Each row is a point on a tangle of strands that fork, close into loops and nearly touch. The rows are in no order.
(in the rows, 128 means zero)
Two points are linked if the straight distance between their rows is under 91.3. Some points are linked to none.
zer: [ 68 127 175  87  84 179 185 171 132 156 141  77 138 210 136 238 163 134
 156 100 141 167 120]
tuse: [145 160 106 162 157 106  92 123 128  94 173 142  85 170 122 122  62 140
 147 159 132 119 131]
dudiv: [ 94  96 138 135 169 119 101 126  94 113 140 153  89 164 163 176  82 100
 160 159 158 134 163]
Tetob: [130 175 112 144  98 120 147 140 132 104 158 108 128 161 107 138 114 157
 122 129  97 134 115]
safo: [114 152 128 144 125 143 123 146 147 122 156  99 104 183 132 163  92 109
 143 122 138 162 112]
nomus: [126 131 119 124  86 211 163 134 141 149 101  62 159 122 109  98 168 126
  90 116 118 135 136]
motus: [166 130 126 127 124  98 148 150 125 117 124 159 132 112 114 101 136 154
 124 116 110 120 103]
keba: [138 151  87 141 136 171  63 101 162 138 143  87 122 136 113  65  98 112
 128 146 130 135 130]
lut: [209  88 133 139 132 117 177 158 110  71 125 194  96 156  93  91 115 176
 154 119 111  93  90]
pegi: [119 137  88 154 152 158  43  75 162 145 162 104 115 134 136  81  86  85
 142 161 153 125 144]
Kelil: [106  35 123 109 128 203 152 105 106 126  66 126 130  92 146 120 140  92
 100 130 133 117 183]
zet: [120  85 127 124  88 197 186 134 110  95 109  85 132 142 121 128 138 135
 105 133 107 117 148]
sig: [ 54 152 169  97  91 160 163 133 124 157 125  59 157 183 132 234 151 131
 142 121 136 154 139]
Tane: [124 117 144 126 144 119 131 149 125 136 128 142 110 140 159 170 111  92
 151 109 150 151 121]
Sifu: [148  85 136 132 113 204 191 182 145 132 116 120  94 153 141 144 135  94
 125  68 137 143 104]
nize: [102  93 117 121 147 111  96  83 106  91 117 143 126  87 136 108 118 132
 121 183 113 106 176]
Tusa: [132 165 129 130 149  73  96 123 151 167 137 143 154 100 138 125 128 105
 127 117 145 130 103]
koso: [109 159 132 141 141  89 107 121 102 105 162 126 115 165 147 197  90 130
 154 155 117 144 134]
Lafu: [167 160 108 122 127 143  74 146 161 190 126 117 142  94 111  44 147 108
 119  94 146 146  97]
tam: [143  49 136 117 152 137 143 134 121 127  74 171 128  67 140  80 142 111
 127 122 144 119 151]
lota: [141 138 110 127 156  96  62  95 136 118 143 149 129 102 126  81 111 141
 135 160 124 112 143]
pes: [ 93 117 145 100 143  97 120  99 117 164  93 146 163  65 168 170 160  87
 113 125 139 121 145]
Bame: [125 171 106 157 112 142 131 123 132  88 154  89 117 176 102 127  90 163
 129 156 105 134 129]
zadek: [144 201 122 137  99  88 153 149 128 121 158 127 146 143  94 136 144 184
 109 121  94 114  90]
guto: [125 160 128 155 158  69  91 111 115  94 171 158 104 166 142 168  77 138
 160 158 133 125 126]
tanu: [118 122 103 149 139 132  97  87 105  66 152 128  98 142 106 101  89 168
 128 195 110 107 175]
Balo: [162 138 121 140  97 183 161 178 151 144 127 112 127 134 115  95 143 116
 117  87 131 140  98]
Bovez: [101  85 131 106 147 112 115  86 113 116 107 151 146  66 153 123 132 111
 116 158 123 112 163]
tura: [149  74 140 104 152 105 128 120 127 138  80 170 152  50 137  70 169 127
 117 125 134 115 140]
mulo: [184 149 103 130 135 124  99 135 128 112 138 143 114 129  93  51 112 164
 131 146 115 120 127]
Sagup: [159 102 123 129 111 174 172 156 128 122 106 126 123 114 126  90 138 121
 110  99 122 123 120]
Kolon: [119 110 129 109 154  74 113 100 129 142 102 163 154  60 160 133 143 109
 117 132 130 115 138]
rer: [215 110 139 127 146  76 139 155 133  98 105 192 115 123  87  55 149 191
 167 130 123 117 103]
pup: [125  91 144 104  95 213 213 171 136 175  82 120 134 130 139 162 179  88
  99  51 136 139 106]
busu: [176 167 131 143 128  92 130 174 168 145 147 168 118 130 112 113 130 136
 134  87 141 145  73]
nir: [140  22 133 123 166 177 142 133 119 134  77 174 105  86 151  81 124  79
 120 116 165 121 160]
Nurip: [200 172 135 137 160  56 118 162 160 136 135 182 123 124 104  87 126 167
 159 104 139 135  76]
poner: [130 118 141  97 138  75 127 109 126 156  93 156 170  47 137 101 183 141
 116 132 120 104 132]
vun: [142 127 127 142 164  64  90 104 128 101 134 171 119 108 140 119 106 150
 148 168 125 107 143]
Gerab: [ 85 139 132 106 134 113  90  82 138 176 112 108 175  75 157 136 154  88
 108 126 134 120 139]
vif: [104  61 149 103 133 125 173 130  85 111 101 151 114 129 158 174 134 112
 132 125 121 121 147]
gib: [115 173 111 140  83 182 136 128 168 161 130  51 162 129  95  93 149 131
  98 117 116 142 121]
pek: [171 107 131 113 133 100 132 144 126 126 107 164 140  80 117  61 150 153
 129 124 120 116 128]
ludi: [ 81 159 130 119 136 117  67  82 153 181 133 106 168 106 165 162 135  63
 117 128 150 141 128]
Nis: [150 167 134 136 141  85 111 152 154 148 145 146 120 130 134 137 112 116
 139  96 144 145  88]
zir: [ 95 133 100 152 155 157  46  72 152 147 164  88 102 159 140 126  78  78
 148 172 152 135 148]
rofug: [ 93 116 121 149 172 111  73  91 105 106 162 130  90 165 156 157  77 111
 152 177 147 120 164]
radu: [138  87 124 123 116 192 178 151 116 118 109 113 114 138 135 129 135 109
 117  99 129 135 128]
gaf: [163 160 102 133 120 161  75 130 157 153 138  95 130 124 105  46 131 117
 117 119 132 139 114]
sokov: [196 139 140 143 163  49 133 139 144 111 111 195 116 119 103  91 130 176
 181 124 139 123  95]
safa: [116  92 149 111 126 100 166 127  97 116 108 150 141  99 146 158 147 137
 122 124 113 113 132]
bupom: [113  99 145 114  84 208 204 149 131 158  85  88 150 117 130 152 176 106
  96  84 127 131 132]
Rapog: [109 193 135 130 107  67 126 113 134 157 143 120 169  99 123 149 163 148
 100 123 114 115 102]
gata: [135 189 132 117 124  46 131 120 126 153 130 149 170  86 113 116 172 176
 110 124 108 105 102]
gili: [ 43 175 160 104  99 120 145 123 112 159 141  68 164 166 139 239 155 136
 131 133 129 150 134]
bekol: [ 96  78 146 124 157 108 138 127  76 106 125 158 103 139 167 176 107 118
 147 147 134 128 158]
Tef: [157 187 125 125 116  50 155 137 117 116 137 161 147 114  90 120 162 200
 126 125 105 111  96]
nam: [150  94 101 149 109 180 159 127 101  58 134 110  95 154  86  82 104 166
 113 162  96 112 156]
lif: [ 98 125 137 133 104 186 154 160 140 133 139  82 108 181 132 184 105 109
 145 117 145 167 123]
Vina: [126 107 132 121  80 217 206 140 124 128  93  62 157 128 110 133 170 128
  96 109 106 124 142]
Pel: [115 176 131 150 133 100  92 137 144 126 167 118 109 173 139 176  82 106
 147 130 139 161 105]
loma: [154 119 122 128 105 126 187 149 105  95 136 139 131 135 115 137 137 149
 120 112 100 107 108]
Vek: [ 86 174 141 125 130  75 106  97 105 118 158 109 134 148 155 193 108 133
 138 159 112 130 140]
Sado: [188  83 135 140 151  96 151 141 118  86 114 196  94 128 107  81 112 168
 152 132 126 113 122]
lanas: [128  27 122 116 142 214 155 130 111 130  64 139 110 101 151 105 132  79
 117 114 159 129 174]
gotis: [125 102 103 152 131 173 129 120 109  75 143 112  96 150 111  93  89 147
 126 167 115 116 164]
Tik: [ 97 151 161 112 117  66 178 148 112 173 118 154 161  98 145 196 186 139
  99  80 133 111 101]
goz: [121 109 140 115 103 120 190 137  91 103 127 132 139 117 132 161 160 148
 111 120  94 114 126]
sozos: [157 142 120 112 138 111  68 111 151 172 123 128 154  70 119  53 155 119
 118 119 135 130 117]
papo: [126  94 139 136 163  69 124 115 102  87 132 169 109 123 151 156 104 134
 152 155 128 116 148]
gezu: [ 92 125 161 104  91 194 155 182 146 144 146  85 107 214 140 215 129 115
 160  97 153 184 116]
fim: [155 150  89 134 143 126  67 106 130 109 150 124 115 136  96  50  98 157
 132 165 108 108 137]
feses: [128 126 120 121 128 138 102 117 135 152 114 115 155  81 128  78 153 116
 106 134 118 125 133]
Ludel: [187 143  97 145 114 151 133 149 125  87 140 129 103 154  83  57 110 176
 121 127 103 117 124]
puga: [135  58 149 110 112 216 198 173 131 157  89 133 109 145 154 170 151  88
 125  59 144 138 117]
fov: [109  97 113 136 161 100  83  74 104  69 147 168 105 111 119 101 101 156
 136 197 113  99 187]
ped: [ 83 204 141 133 103  67 118 110 127 150 159 106 159 135 131 188 147 136
 108 123 117 129 106]
ziv: [212 124 114 136 124 140 157 171 125  93 130 159 105 155  80  74 122 173
 141 118 107 111  98]
pime: [121 153 106 157 136 138 106 111 118  86 168 110  94 187 107 141  68 146
 147 170 121 135 144]
kud: [143 172 117 145  87 184 146 156 172 156 130  80 138 148  99  99 140 112
 104  92 132 151  93]
gir: [114 159 130 130 154  77  57  97 155 176 142 139 144 106 164 148 115  78
 134 125 154 134 113]
Susov: [100  72 119 100 142 165 118  96 123 138  81 125 154  70 159 105 144  91
 104 142 132 116 175]
Gitel: [ 63 189 150 119 109  81 110 109 115 146 159  90 156 155 144 223 134 131
 132 134 124 145 127]
dus: [ 94 137 114 160 159 140  55  95 135 124 174 102  97 179 139 157  67  96
 157 165 159 144 153]
Bezu: [ 54 194 165 128  71 133 117 141 175 202 136  82 153 158 124 220 168 102
 107  80 167 166  93]

How many points has the smallest loop of links through each point below? Write 0 if it is on no loop.
Tef | 13
lif | 10
puga | 7
Kelil | 9
kud | 8

A fork is a point with three links, a tip a point with one. Leave the first point through the second and follow the links. Name the first fork or tip that comes.
lota, fim | Kolon
koso, guto | Gitel
tura, pek | bekol
zir, pegi | feses
sig, zer | koso
bekol, vif | tura

Name the points in between on the shortest way along the links from the first point to the second, in order.
dus, nam | rofug dudiv bekol vif safa goz loma motus pek tura poner Kolon Bovez nize fov tanu gotis
Gitel, Tetob | ped Rapog gata Tef zadek
lut, motus | ziv Ludel mulo fim lota vun papo bekol vif safa goz loma
Tetob, Vek | Bame pime tuse guto koso
